Points, in no order, along strands that fork and pass close to each other.
(in the rows, 100 means zero)
Points whose rows are less than 109 apart are linked; no others are. Some points are linked to none.
suzed: [ 85 118 122  80 127  79  98 140  94  96 109  97 131  95  93 130 104 104
 115 119 134  75 107 118  82  75 104  76  79 112  93 100  91  95  95 102
 118 120  99 126  90  90  92  91  56 109  91  86 139 100 101]
putu: [134 131 111  99 101  83  72 102 135 109 101 109 110 126  84 102 124 109
  89 120  88  94 128 149  88  74 107  74 116  90 110 101  92 105 115 120
  91  90 141 105  93 125 110 106 113  77  98 107  95 130 132]
Mepe: [ 97 111 120 110 113  66 100  88 116  65 121 103 120 114  80 105  75  85
 112  88  93  89  85 125  99  81  82  94  84  88 112  91  80  73  72  97
 114 134 106  86 113  96 108 109 101  72 108  94  95 147  74]
kagag: [110  60 128  96 103 100 121 126  80 112  87 107 109 102  93 121 133 105
 105 111 137  98 112  93  99 128 121 111 127 102 104 123  93 137 115 114
 130  93  80  74 120  94 116 112  88 128  89 114 106  54 130]
faza: [112  97 130 101  77 121 116  97  69  76  91  93 106  96  85 136 110  87
  96 103 133 103 103 105  67 111 106 115  81  70  87 103  82  86  72  96
 120  84  74  88 105  87  79 100  69 117 111 105 128  78  89]
Kerir: [100  80 108  87 103  99  76  73 106 109 117  96 113  77  96  90  88 103
  88 105 103  97  72 113  82  58  79 118  90  69  86  87 102  79  71  91
  88  86  95 108  94 130  73 107 110 101  96  99 104  90  90]
reke: [126 107 111 124  81 106  90  96 100  57  87 110  86 124  73 138  98  99
  90 104 120  97 108 147  67 108 117  96  92  87 130  96  68  67  64 102
  97  96 113  80  94  90  95 111  94  79 107 103  98 125  76]
fos: [ 79  94 120  98 130  61 109 129  88 153 118  97 110  98  82 137  87  99
  82 126 118  97  94 108 127 105  84  89  97 102  83 100 141 127 116 121
 135 113 106  98 103 103  86 132  89 118  75 111 118  92 113]
nol: [100 115 102  72 103  99  69 102 112 120 105  86 130 105 114  84 100 120
 124  93  67  67  98 103  79  69 100  89  94 103 101 112  69 102 107 101
  60 107 123 134  78  90  90  73  82  84  88  79 104 104 125]
veke: [ 93  92 110  96  64 110  89  77  70  92 102  88 116  75 116  71  96 111
 138  64  92 107 112  69  89  87 129 130 112 105 109  83  71 131 102  94
  82  91  97 101  73 108  85  66  82 103 112  82 101  73 108]
bugog: [ 66 118 118  88 138  61 108 139  82 132 106  93 110 100  78 133  89 105
  94 122 119  88 113 110 104  92  95  87  91 114  79  98 121 123 104 121
 134 119 104 128 101  87  94 103  67 100  92  84 116 110  99]
Gezo: [109 125 103 122  80 108 111 120  67  75  78 122  76  96  84 132 128 100
  98 112 134 120 124 103  74 116 132  79 108 126 111  93  93 114  88  99
 118  88  99  98 104  95  96 104  95 112  98 115  91  80 105]
Kilu: [ 69  61  94 101 111 100  95  78 103 118  96  86 123  96 107  87  48 116
 122  96 106  92  78  86 105  83  95 131 105 102  94  85  87 105  73  88
  77 125  99 118  88  84  79  98 106 102  80  76  97  89  89]
Ped: [123 112  90 113  93 111 104 116  69  88  76 100  77 101 109 107 123 115
  92  88  71 112 125  97 104 116 140  97 110 135 119 106  97 138 141 119
  88  71 112  78  95 123  98  87  95 100 114 112  84  90 121]
nep: [135  79 126  68  75 126  80  78 130 102  98 105 118 106 109  92  99 116
 106 103 111  91  82 119  73  80 102 106  76  58  90 118  69  81  89 101
  75 103 101  87  86 110 100  98  81  85 110  93  91  92 107]
pite: [ 98  83  87 101  90 147 116 102  97 123  73  79 108 116 129 112  94  95
  99  91  85  97  78  62 103 141  96 110  95 116  95 128 109 113 117  93
  74 114 111  87 124  80  83  94  97 115  91 123 114  80 108]
lusu: [117 134 103 124 106  72  86 103 129  58 116 106 104 119  81 115  79  78
 114  92  83  85  99 131 100  79  87  63  79 105 123  97  81  75  85  99
  96 151 132  88 112 109 113 109 103  64 109  96  92 168  79]
Pil: [111  88 115 120  88  98  77 107 107 116  85 109 117 115  83 137  99 110
 106 107 150  97 100 115  75  92 111  87 104 114 108  92  75 120  82 104
  96 127 105  95  88  83  85 113  96  88  81 101  93  90 101]
madud: [102  65 107 114  87 115  99  80  90 116 100 107  86  92 102  89 107 114
  88  88 107 126 101  82 104 119 111 139 128  83  95  87 100 121 120  97
  98  73  60  76  94 110  99  99 113 108  96 107  78  74  98]
Ner: [104 132  87 104  73  97  90 109 100  87 117 131  72  68  99  72 123  96
  99  90 104 140 124  87  84  87 108  65 102 109  94  84 110  84 102  85
 106  71  83 121  85 109 110  85  99  93 129 106  80  93  99]
Remo: [112 100 117 101  91 110  81  98 114 159  90  91 122 121 102 103 104 107
  84 106  93 110  89  97  95  96  87  93 110  96  77 126 112 134 121 117
  92 123 107 106 100  82  92 110 106  80  84 109  91 104 132]
Vovu: [107 143 100 123  67  79  85 124  98  63  91 140  80  83  70 116 135 100
 106 108 136 113 138 108  64  97 138  57 115 117 111  88  91 101  88 103
 130  94 110 118  86 100 119  89 102  91 113 104  88 111 112]
vov: [105 113  79  98 128 106 103 116 106 109  76  86  92 129 107 119 113 109
  98 123  71  67 100 116 107 115  99  77 101 133 116 118  94 107 111 108
  70 108 141  99 106 102 105 112  98 103  90 106 102 112 112]
dusid: [ 98  78 113 112 103  99 106 123  89 116  89 101 111 109  89 150 100 112
 101 122 152  94 102  98  93 122 113  97 109 120  92 114  93 134 103 115
 109 119  87  83  95  81  95 114  88 104  88 112  98  83 103]
Lagum: [ 90 104  94 112 105  90  82 100 125 158 104  99  95 116  77  89  89 128
  83 110  76 100 104  95 109 112  91 101 117 103  95  86 128 113 121  98
  94 122 104 159  92  74  98  94 128  81  67  85  60 130 126]
vosa: [ 90  58 107  76  88 120 101  57 110  84 109  90 122  78 127  79  80  80
 113  80 111 109  64  75 110  77  80 140  77  77  89  94  97 100  76  88
 100 106  70  68 111 115  88 121  96 119 116 100 128  70  84]
vit: [ 63  89  67 118 123  93 120 100  86 102  94  81  80  95 104 107  68  91
  98 101  76 107  86  79 128 114  92  91  88 134  97  87 130 120  97  95
 110 124 102  94 115  92  93 112 115 109 103 105 106 108  68]
ruz: [ 97  94 102  81 104  92 104 100  96 119 116  91 108  92 115  59 102  91
  82  88  76 112  94  88 118  98  76 104 100  84  83 104 128 100 118 100
 119  89  87 100 108 107 107 100 119 111 108 108 112  93 123]
Pozap: [ 97  83 120 101  88 108  98  99  75 119  97  72 117  81 116 101  92 118
 104  64  80  86 122  81  99  92 127 143  98 105 112  85  80 130 114 105
  78  70  84  83  82 123  74  82  70 103 113 103 112  66 101]
Sipu: [124 105 126  67 106 107 111 107  87  81 102  89 136 111 126  99 116  80
 104  93  84  80  87 122 104  69  83 100  79  69 108 130  88  92 107 100
 110  92 122  68 122 124 105  98  90 111 116 100 130  90 120]
lodas: [109  98  91  85 100 122 120 108  98 110  96 100 103  87 110 112 118 115
  84 123 113  93  93 103  89  96 100  94 101  84  95  99 115  85  98  91
  86  65 101 118 101 112  86 103  99 133  85 116 128  55  94]
kan: [ 89 103 100  94  93 100 130 100  58 119  90  75  99  88 116  85  99  77
  83  78  76 113 101  68 124 123  95 112 106 104  84 102 137 104 122 101
 110  79  99  99 123  94  88  87 108 132 117 108 124  89 102]
Kilob: [101 120  88 106 109  65  83 122  96  97  94 128  93 100  87 131 129  99
  83 135 118 106 117 129  91  73 109  57 115 114 102  69 117 112  97 109
 115  98 134 101 102 136  88 145 112 122  90 120 117  90 108]
fakor: [ 76 109  57  91 138  73 125 115  90  97 103 129  66  85  89  89 118 103
  92 127  97  97 104  99 124 117  99  82 118 104  98  84 134  75 103 102
 130  85  97 130 121  97 132 104 127 143  91  87  99 108 103]
Magov: [100  56 120  87  85 134  96  69 116  58  84  96 109 102 101 117  95  91
 137 103 136  85  72 101  79 102 105 137  68  65  90 104  60  71  54  84
  90 111  75  79  94  78  96  98  75 109 105  85 108  88  67]
zovi: [ 88 121  87 109 102  90  82 113 133  82 124 125  92  90  87 100  83  80
  98 105 121 119  88 109  97  75  79  59  75 106  89  81 116  58  60  79
  98 127  95 128  98 104 103 117 105  80  98 104 105 117  73]
zol: [ 69  68  88 112 115  83  96  80 102 111 114  86 106  88 109  93  39 110
 127  87  88 100  92 102 110  85 100 112  95 117 101  71  92 106  88  88
  73 118  87  97  71  97  89  95  93  74  97  84  86 117  65]
moved: [127 106  98 104 100  94 102  88  80  92  91  98  92 117  91 105 114  84
  71 103  87 107  97 124 102 104  91  99 114  89 122  96 109  85 102 110
 112  79 119  80 126 114  97 115 134 100 101 103  98 102 107]
dutab: [ 73  89  77 120 114  83 118  87 102  84 119 116  58  83  92  73  94  86
 109  83  98 129 102  74 117 123 103 118 115 109 104  88 115  93 106  86
 133 103  58 102  97  89 132 101 124  95 119  96  78 117  73]
Libur: [ 90 121  53 112  96 118 119  84 109  71 103 104  59  93 108  77  91  95
  85  86  59 113 104  91 105 126  87 101  95 113 108  94 115  59 100  87
  92  75  94 116 104  95 110  90 125  87 113  95  82 129  73]
Tidu: [104 109  79  96 107 110 128 130  70 101  82  96  81  90 111 125 125  98
  77 122 107 102  99  90 113 119 106  79 109 110  97  88 136  88 116 110
 111  62  94 105 125 115  82 113  95 145  99 130 128  57  96]
risol: [ 92 110  97  76 117  89 118  94  82 104 126  94 111  97 110  54 104  70
  94  84  67  97  84  79 122  99  54 104  88  78  90 122 119  81 118  99
 127 102 107 119 129  91 115  93 134 106 105  86 118 112 134]
timi: [ 78 100  88 110 138  66 120 123 101 107 109 118  67  87  90  97 123 106
 108 108 109 101 129  91 117 113 110  91 118 124  96  92 115 129 138 118
 140 100  80  92  90 104 136  93  88 115 105  90  88  94 117]
Vokid: [ 99  97  84  97 122  97 121  93 118  86 115  85  97 100 130  90  69  94
 104  86  50  92  86 110 122  83  74  82  66 110 104 101 102  77 104  92
  83 100  97  85  90 123 112 108  91  58 116 103 102 137  56]
dek: [106  91 115  77  98 104 112 127 112 115 113 105  99  96 118  81 125 102
 115 104 132 107 115  78 106  99  97 100  96  93  68 127  97 120 117  97
 120  90  55  89  93  91 127  92  80 101 110  97 102  75 122]
vifa: [ 88  72  94 119  93  85 105  89  92 152 103 101  77  92  77  97  88  98
  65 107 107 134  81  76 122 129  96 127 135  94  81  87 162 135 127 102
 110  98  85 103 118  95  80 120 133 122  70 121  83  91 111]
Debof: [ 88 122  91 108  77  99 103 112 105  70 121 115  73  71 112  68 123  86
 114  81  94 136 123  77  95  89 119  77  99 124 100  98  91  95 102  91
 117  96  76  78  84 111 118  75  88  79 138 101  98  96  99]
tus: [102  98 105 104  85 121 120  79  90 106  81  95 104 117  89 102  93  96
  81  98 108 105  80  89  93 133  82 136 104  71  87 105 105  74  89  97
 101  94  94 116 123  69  84  93 110 116  88 106 107  98  90]
nebon: [ 88 108  92  91  77 132 109  89  94 120 101  80  86  91 122  76  72  94
  83  83  75 138  97  62  99 104  83 116  91  97  72 111 121 100 104  85
  82  89  84 106  83  82  81  83  78  82 122  96  98 111  86]
zelav: [121 121 101 110  81 109  85  84 111  97  91 113 100 111  92  90 101  88
  72  96 102 116  76 113  88  84  76  78  97  75 105 106 113  77  86  97
  95 109 120 101 119 104 101 114 127  89  94 112  86 122 107]
Zude: [ 93 106  96  97 100 101  67  88 120 139 100  88 114 104  98  70  82 126
 102  93  75  83  92 106  93  86  95  99 114 103  98  86 105 104 107  95
  54 113 117 152  79  96  87  86 117  83  76  85  78 114 119]
genu: [ 82 139  93 112  82 104  89 101  81  99 105  81  95  97 110  99  72  96
  97  63  65 119 100  74 100  80  98  74  73 140  97  99 100 118  96  91
  59 137 117 113  88  93  75  87  88  65 115  97 103 136  82]
magel: [ 84 124  84 106 107 108 108 114 106 101 100 114  84 102  89 108  92  96
  80 115 123 109  98  89  97 103  84  67  79  95  82 105 120  69  82  87
 105 104  80 134 102  84  91 104  98 104  96  97 109 108  77]
Kun: [120  98  90 106 117 102  87  82 148  84  95 111 100 137  76 100  79 113
 101 118  90  79  90 137 101 114  85  98  95  83 120  99  75  48  85  99
  84 103 113 110 105  88 124 105 113  72  86 101  73 143  82]
lif: [123  79 109  85  77 117  85  82 146  98 105 124  83  96  90  89 124 120
 103 124 134 110  94 113  89 115  97 110 116  49  82 113  98  70  92  86
  94  67  75 114  85 101 130 106 108 109  93 107  68  91  89]
sekug: [106  83 122  86  80 133 107  68  91 113  92  79 124 111 107  97  77  92
  97  90  87  95  78  90  94 114  87 144  91  68  81 118  91  82  76  98
  80  96 101  99 111  73  88  88  94 107  96  90 110 104 102]
kefa: [114  70 103  88 117  91  87  66 109 105 121  82 130  90 119 101  74  99
  89 113  74  81  67 131 115  60  82 122  89  77 106  83 103  78  82  97
  73  84 106  85  97 142  77 126 116  93  92 109 121  87  77]
suzo: [ 92 106  83 117 107  62  82  94 123 135 120 118  89 103  62  76  84 116
  83 111 101 106  94  98 111 106  87 104 110  95  94  83 119 104  97  99
 111 130  97 144 102  75 113 113 132  89  66  89  67 123 112]
legus: [117 140  98 125  88  87  79 107 129  79 108 112  88 115  84  97  91  93
  97  89  82 102 110 130  91  79 102  49  89 122 112 102  85  91  98  97
  90 131 128  94 102 112 117 102 111  43 113 113  74 160  95]
buza: [ 99  92  79 119 116  80  81 113 119 100 110 126  83  90 101 112 108  99
  86 122 128 120 102 110 106  73  98  64 109 113 102  82 113 113  99  99
 110 113 105  90  90 137 104 141 119  87  90 112  93  96  90]
Nof: [100  87 123 105  61 101  91  74  92 116  99 107 110  82  90  96  99 103
  90  91 135 130  95  78  90 106 103 128 110  78  82  88 102 130 100  98
 106 105  70  97  92  87  88 100 105 113  98 101  81  90 113]
Zagi: [ 88 101  49 105  98 102 118  86 110  76 106 120  58  90 109  73 100  94
 100  92  85 132  86  83 127 116  89  93 112 102 113  84 119  73 100  84
 109  91  82 115 115 103 117 104 142 107 104 101  85  99  71]
neba: [ 87 136 102  84 119  80  91 123 137  74 133 114 109  90  82  97  83  83
 107 106 121  94 100 121  93  77  79  74  61  81  80 100 100  52  73  88
 120 119 104 140  90  95 114  89  70  88  97  80 120 133  78]
Tal: [115  82  73  82 116 115 107  74 107  97 106  85 113  99 133 103  93 110
  80 106  62  81  83 125 113  88  84 120  96  74 113  86 115  68 104 101
  70  55 110  95  96 143  90 116 115 105  97 111 115  83  82]
Ruvi: [ 93 106 131  97 108  94 107 114  53 113  99  68 137  89 102 116  85 105
  99  69  69  68 118  99  95  85 119 119  92 118 113  92  90 126 108 118
  90  75 119  87  88 130  72  80  71 104 113  91 124  96  99]
zofem: [115 127  87 104  94 100 112 129  74  87  83 112  71  83  98 107 142 119
  99 106 100 106 130  94  94 113 136  76 104 136 103  87  95 124 119 102
 104  71 103 102  96 113 111  90  91 113 109 115  95  74 117]
Zagud: [106  99  92 126  99  90  95  84  87  91  87 106  72 102  95 103 108 118
  89  78  77 103 117 116 118  97 132 104 121 130 127  86  88 128 137 121
  87  83 115  69  93 126  96  96 113  87 107 104  62  98 107]
Daker: [110 120 109 116  79 113  83 102  89  86  85 101 106 123  96 133  97  99
  99  95 108 102  96 120  79  85 111  58  98 126 114 107  78 118  91 105
  75 134 125  82  98 101  74 107  96  80 105 110  97 106  95]
zos: [125  80 137  78  77 126  85  61 103 113  84  85 132 118 114  89  94 108
 111  85  86  86  92 108  76  96  97 149  94  52  88 123  72 102  97 106
  84  86  90  95  94  89  94  83  85  93 100  78  98  95 126]
disu: [ 90 139  98  83 112  91  88 121  83 114 101  85 119  90  99  90 118 116
 116  90  75  81 111  94  89  79 110  89  89 119 102 103  94 120 112 106
  89 104 133 137  98 103  88  83  86 109  88  88 116 105 134]
rel: [ 94 106  62  86 120  88 101 116  85  90 105 103  83  77 124  87 134  98
  95 103  69  93 110 116 117  82 108  82  90 122 114  72 118 104 124 105
 115  64 113  94 101 156 113 112 115 131 116 111 117  74  95]
viri: [ 96  75 115  79  67 108  90  56 105 103 118  93 115  72 102  67  89  85
  92  95 103 124  65  90  95  74  74 138  96  50  76  97 117  83  73  89
 108  98  79  99 112 109  80 110 130 118 108 103 104  81 103]
Zop: [100  91 104  63 125 104  96 121  88 121 107  78 126  80 117 106 112 116
  93 116  95  69 103 104  98  81 108 113  93  94  97 100 103  99 109 104
  83  59 108 116  91 129  85  99  77 124  87 105 137  61 108]
garu: [126  70 106  96  84 120  80  70 121  99  79 105 110 128  88  91 115 106
 111 102 112  94  89 110  94 111 100 122 124  79 127 115  75 118 103  99
  82 103 111  72 104  85 116 102 137  96  83 104  72  96 137]
Gato: [ 67  71 109  88 112  87 104 103  82 109 106  79 133  95 106  96  65  97
 128  94 119  83  86  75 112 104  98 135 102 101  97 103  80 126  91  92
 101 141 101  93  94  80  90  87  85 122  89  83 122  90  97]
zati: [ 88 103  93 127 129  70 128 112  62  98  80  97  79 113  74 121 109  81
  92 109  88  83 113 106 112 140 105 104 110 121 120 106 118 116 118 129
 139 100 119  97 134  88  95 103  96 130  96  93 100 120 112]
lubir: [ 98 114  97  93  98  97 101 117 124  87 119 106  91  81 111  66 119  97
 128  86 112 107 107  72 110  96 105  84 100 111  88 110  80 119 113  92
 118 109  79  92  83  95 140  76  95  85 118  88  86  99 121]
giko: [127 105 114  92  82 113  85  77 112  92  82 105 104 124  97  77 125 106
 116  93  85  86 105 100  94 127 115 117 117  95 116 134  61 106 117  98
  95 102 114  96 107  78 137  82 111  88 102  93  74 115 137]
nasu: [ 98  73 100  97  91 115  96  73 127  57 106 112 106 100 110 104  74  87
 129  90 122  90  72 110  90 100  99 112  79  88 106  98  72  66  58  85
  87 127  86  71  91  92 102 105  87  84 109  82  97 105  57]
kud: [ 75 127 104  76 119  77  95 130 109  94 129 104 114  82  87 105  92 103
 120 123 141  92 117 101  85  86 103  76  75 101  79  89  93  89  83  85
 117 117  87 139  72  81 111  81  54  99  96  67 108 102  93]
tizan: [ 91 136  92 129  87 102  66 107 108 102 107 107  95 102  96  96  82 101
  98  67  66 121 103 107  98  65  94  48  84 130 100  93  96 108  91 109
  69 136 129 118  84 111  89 108  97  49 105 113  78 144  91]
Sepip: [128 105 102 106  62 115  68  81 136  80 100 144  84  80  79  89 121 124
  97 112 125 118 107 121  69 100 126  91 115  78  96  89  92  70  91  92
  96  68  90 114  80 112 114  98 107  93  92  98  65  90 100]
nidan: [ 98  72 127 104  75 126 110  95  66  95  80  83 119 113  92 142  91  93
 106  99 132  98  94  96  80 126 120 143  93  86  97 108  83 107  67 100
  97  90  83  76 104  80  75  99  68 116  90 103 123  68  85]
zak: [135 123 116  80  99 105  85 112 139  63 113 106 118 111  95  89 117  87
 115 114 102  79 115 130  86 101 102  79  91  78 109 119  75  56 100 104
 113  85 116 108  90 106 147  78  93  89 110  96 100 120 111]
Guviz: [ 94 110 121  95  80  79  89  80 123  45 131 112 108  95  92  79  76  76
 139  86 103  96  79 118  86  86  91 102  74  88 110  91  76  52  52  87
 106 135  98  86 106  99 113  92  96  85 114  81 102 133  67]
Zoga: [ 82  64  95  96  90 152 122  97  89 121  75  70 107 110 137 112  81  99
 120  91  98  93  96  51 115 139 113 139 108 117  92 118  98 133 112  89
  75 101  84  71  96  78  75  88  80 119  92 113 117  56  92]
Peke: [100 101 114  92 113  87 111 113  78  77  96  83 127 104 113 107  99  87
 117  85  99  82  92 109  95  84  96 109  84  91 110 115  81  82  83 101
 114 108 112  69 112 114 100  99  91 108 109  86 130 100  94]
litom: [133  85 111  89  87 137  91  88 131 104  92 106 104 113 105 102 119 101
  98 109 121 105  88 113  86 101  92  96  96  64  84 127  87  75 105  99
  87  75  84  83  89  94 116 103  94  96 109 106  85  88 101]
tugi: [128 111 109  77 120  86  98 112 116  88 112 103 132 108 117  94 130  80
  95 125  92  81  94 139 109  56  73  79 106  75 106 114 104  81 102 110
 109  90 133  91 117 137 111 126 118 105  96 111 125  94 121]
Siso: [109  61  98  98 114 122  93  82 127 122  76  95 114 136 105 101 101 121
 100 118 103  79  86 111 108 126  93 128 126  87 111 113  98 103 114 100
  67 113 107  97  97  74 108 107 128  96  72  93  83 101 116]
guf: [ 62  80  80 118 118  93 120 122  96  97 116  92  69  87 108 107  76 101
 109  94 106 120 108  78 128 106 104  99  99 138 102  83 118 125  97  92
 104 107  69  85  79 111  93 100  91 103 112  97 105  84  62]
sez: [114 112 130 121  67 115  94  78  87  69  84 111  97 106  68 136  97  97
  80  95 133 112 106 119  59 109 102 112  93  68  92 102  79  71  50 105
 109  95  83 105  98  73  77  92  90  96 109  98 100 108  78]
bele: [ 83 117  86 109 101 104 141 116  63 106  78  94  68  91 101 110 100  92
  73  97  88 114 114  69 113 137 109 104 109 122  87  90 146  95 111 103
 110  67  88 120 127  86  87  83  93 143 108 117 119  89  86]
Dema: [ 90  79  93  88 119  96  90  89 131  90 122  83 116 101 130  84  56  97
 126  81  71  85  84 107 117  69  92 101  78 109  93 105  82  89  95  92
  64 123 102  82  85 112 105  91  97  60 111  88  96 124  68]
pobez: [116 132 100 106  72 116  90  92 104 129  88 114  98 115  92  78 109  86
  76  85  86 133  90  80  92 105  77  84 103  96  93 120 114 114 108 101
 102 118 107 119 122  80 101 104 126  87  86 111  87 110 133]
Gez: [ 78 118  89 105  78 127 115  83  91 120  89  75  85  93 115  81  65 116
 102  72  63 121 120  54 110 120 101 123 113 113  89  99 100 115 105  88
  63  89  87 128  76  75  80  70  86  84 106  89  85 117  95]
gok: [ 90  82 107  86 137  64 128 121  88 124 103 104 110 106  97 109 103  80
  86 131 124  86  88 101 126 114  69  98 112  84  90 109 137  99 103 116
 144 114  97 101 136  81 104 122 112 127  79 106 118  88 111]
Nafar: [119 137 100 110  66  90  75 111 114  72 107 144  82  73  91  92 137 107
 100 107 132 125 129 108  70  95 126  67 111  97  97  81  98  82  86  92
 118  79  89 119  90 119 124  92 111 104 118 109  89  91 101]
rulu: [139 115  95  84 103 103  83  89 146  89 110 107  97 123 101  64 120  97
 114 105  77  79 104 117 106 107  95  91 106  95 113 133  76  83 124 102
  91  98 120  96  96  99 147  80 111  68 110 102  80 128 125]
Reziv: [115  79  93 114 109  93  98  72  97  89 100 110  86 105 100  88 102 114
  84  91  83  96  99 122 110  91 107 110 114 102 133  82  90  99 111 105
  96  76 117  64 103 126  96 119 122  82  97 105  82  92  91]
fadi: [ 87  59 108  71  89 127 106  86  96  64 102  96 112  81 121  90  99  76
 132  98 129  96  72  72  98  86  95 132  75  65  85  95  77  82  61  75
 104 109  72  75 102  97  87 107  78 132 118  86 136  55  72]
luzo: [ 71 115 111 101  53 105  96  90  79 107 103  88 110  76 100  85 102 102
 122  77 109 126 118  52  85  94 124 108 111 121  92  84  79 142  93  92
  89 119  84 118  75  83  78  69  79 102 115  80 105  82 114]
delid: [ 77 113 102 114 117  52  94 108  98 108 112 110 110 110  70  89  95  91
 102  98 105  98  89  96 113 102  82  99 107  99 110  91 125 109  88 108
 139 144 118 126 129  78 103 108 131 100  81  85  94 129 127]
fima: [ 95 104 106 113  66 122 100  70  91 113 110  97  84  96  94  74  76  86
  81  70 116 154  93  64  94  96  92 123  99  94  81  90 122 116  80  86
  96 110  81 104 105  70  79 103 113  91 114 109  95 103  89]
vif: [111  61 112 103  93 114  99  99 100 108 100  93  96  92 120  87 113 117
 102  83  98  92 125  90 115 104 130 138 111  96 114  95  67 127 130 112
  99  67  69  62  75 125 105  88  85 104 116 102  80  64 104]
dum: [ 78 145  91  96 112  97  98 122  81 108 101  83 112  89 103  97  97  99
 104  93  72  93 102  89  97  87  93  73  81 128 100  99 111 103 105  98
  83 127 129 126 104  96  78  94  93  99  95  97 118 132 101]
zar: [ 84  99 101 106 105 100 116 105  93 112 101  94  96 100  86 115  82 105
  99 120 133  98  89  90 106 119  92 108  94  89  83  99 105  81  83  92
 108  98  79 128 107  62  96  94  93 117  82  92 108 101  84]
Buneg: [ 81  73  81 130 112  96 125 106  83 123  80 114  54  96  86 119 102  90
  80 107 103 122  96  83 127 149 112 110 141 123  99  86 150 130 129 111
 121  96  83  97 119  93  97 118 122 130  77 122  73  83 105]
Notid: [ 73  85 106 109 126  77 124 128  93 118 116  87  88  79 102 101  89 114
 103 102 107 105 125  82 127 102 106 105 107 128  91  94 111 142 121 113
 131 103  63  91  79 101 110  88  74  98 116  93  90  93  97]
Zir: [131 100 125 124  79 108  74  88  90  62  83 106 108 131  86 135  98  92
 109  88 116  92 110 149  69  89 129  87  98 104 136  96  58  99  67 106
  92 114 121  58  94 107  83 104 104  69 116 101  96 114  88]
gora: [ 66  86  70 118 138  85 140 106  70  93  74  81  91 101 105 124  94  94
 101 103  83  66  96  96 133 136 110 111 106 141 123  98 124 105 111 116
 107 117 122  90 121 101  92 108 113 135  97 101 113 104  81]
Bof: [123 125 108  85 100 104  86 120 114  85 104  95 108  99 101 105 114 112
 122 106 108  73 124 122  81 104 116  87  90 100 103 108  59  76 102 111
 103  85 113 114  73  95 123  68  66  86 104  79 104 113 106]
lume: [ 99 105  80 106 108 113 126  76  97  61 112  90  77 106 106  94  73  91
  90  79  55 101 102 103 110 102  78 110  80 100 113 104 103  61  92  90
  91  84 102  99 112 101 112  94 104  71 123  98  92 135  59]
sed: [102  72 102 107 117  98 102 103 112 143  93  97 102 132 102 117  78 109
  84 115 110  96  78  95 115 125  74 111 112 103 100 118 115 122 118  98
  93 132 111  87 109  77 100 121 118  77  77 102  80 106 106]
zet: [110 101  93  95 127  81  73 105 130  88 128 115 110 104 115  83 117  90
 106 112  96  98  95 126 108  57  82  69 100  96 109  92 108  90 112 100
 106 106 126  93 104 135 118 132 119  88  99 107 111 106  96]
sati: [ 67  77  97  85 100 107 118 100  96 126 109  78 105  86 123  86  81 105
 125  92 112  99 102  48 123 122  97 131 113 112  83 105  95 126 101  83
  90  97  74  95  89  80  95  84  84 126 101  90 113  70  91]
fud: [133 136  94 113  86  81  68 105 107  86  81 128  98 119  79 123 136 110
  81 136 108 105 134 136  84  68 129  59 118 106 117  73 103 116 105 111
  96  75 139 112  87 126  95 126 122 100  99 122  97 102 122]
ber: [ 85 113  96 113 126  54 117 112  82  85  98 104  98 108  79 100 106 103
 110 110  97  78 105 114 113 102  96  97 104 109 123 106 100 100  92 111
 138 121 114 111 120  95 121 101 101 106  97  82  98 125 116]
Dofi: [ 80  81  70 119 125  80 125 119  99 111  95 125  45  79  99  98 122 102
  90 118 104 112 114  81 117 134 111  92 120 119  92  90 136 111 125 108
 124  92  80 112 105 102 128 107 104 130  93 100  86  93 106]
zizeg: [100 105  96  98 119  98 114 108  87  72 102  88 104 101 109 121  91 106
 105 100  86  70 117 119  89  86 109 102  85 103 112 100  68  74  97  98
  89  90 109  90  84 114  96  78  68  91 111  90 116 112  73]
Kori: [119  85 133  80  89 114 119 115  84 110 100  93 125 101 117 101 128  86
 110  97 124 106 110  78 101 106  97 117  96  84  85 125  88 117 114 110
 138  89  66  62 116  97 114 101  81 108 114 105 113  74 125]
nono: [ 97 106 112  77 127  95 102 121  62 128  93  73 134  86 113 103 118 110
  87 100  65  71 107 103  99  92 111 110  95 116  98 111 121 119 125 113
  95  73 126 108 109 122  80  86  85 127  91 104 125  83 127]
kiz: [132  53 110  87  95 130 105 109  95 110  78 119  98 113 107 106 154 105
 101 116 119 100 100  95 102 134 106 118 131  75 111 125 103 119 136 102
 101  62  76  76 119  97 116 126 111 131  87 122  93  47 135]
Fopuf: [112 126  90 105 124 107  81 118 128 121  95  92  93 130 106 117 106 114
  87 118  73  93 117 138 111  82  97  59 104 118  99 111 106 111 132 115
  82 111 127 103  89 113 103 119  98  73  91 108  93 137 111]
Lin: [112 116  74 100 101 130 109 115  98 113  68  97  92 128  99 124 107 100
  87 117  94  89  94  85  95 140  98  92 106 122 112 123 110 108 113 102
  78 112 127 109 130  75  90  99 111 116  78 128 108 100 122]

Follow the links from the first point to the second, and from the first to the third. Name the last point that the two ways share.
legus / vifa / vif | disu
Nof / Guviz / gora | disu
neba / zofem / Debof | Nafar
ber / veke / kan | nono
Pil / Ped / litom | Nafar
Tidu / ber / madud | nono

A fork is a point with three links. Follow the links from the first point to the second and name the forks in between, in order.
Dofi / fima | disu > nono > Pozap
litom / sed | Nafar
madud / gora | Pozap > nono > disu
lusu / guf | disu

A fork is a point with three links, a tip a point with one. Leave the first point through the second and follow the links. Name the first fork or tip that comes.
timi / Notid | disu
Peke / zizeg | Nafar
Kilu / zol | dutab
suzo / delid | Dofi
tizan / legus | Tal
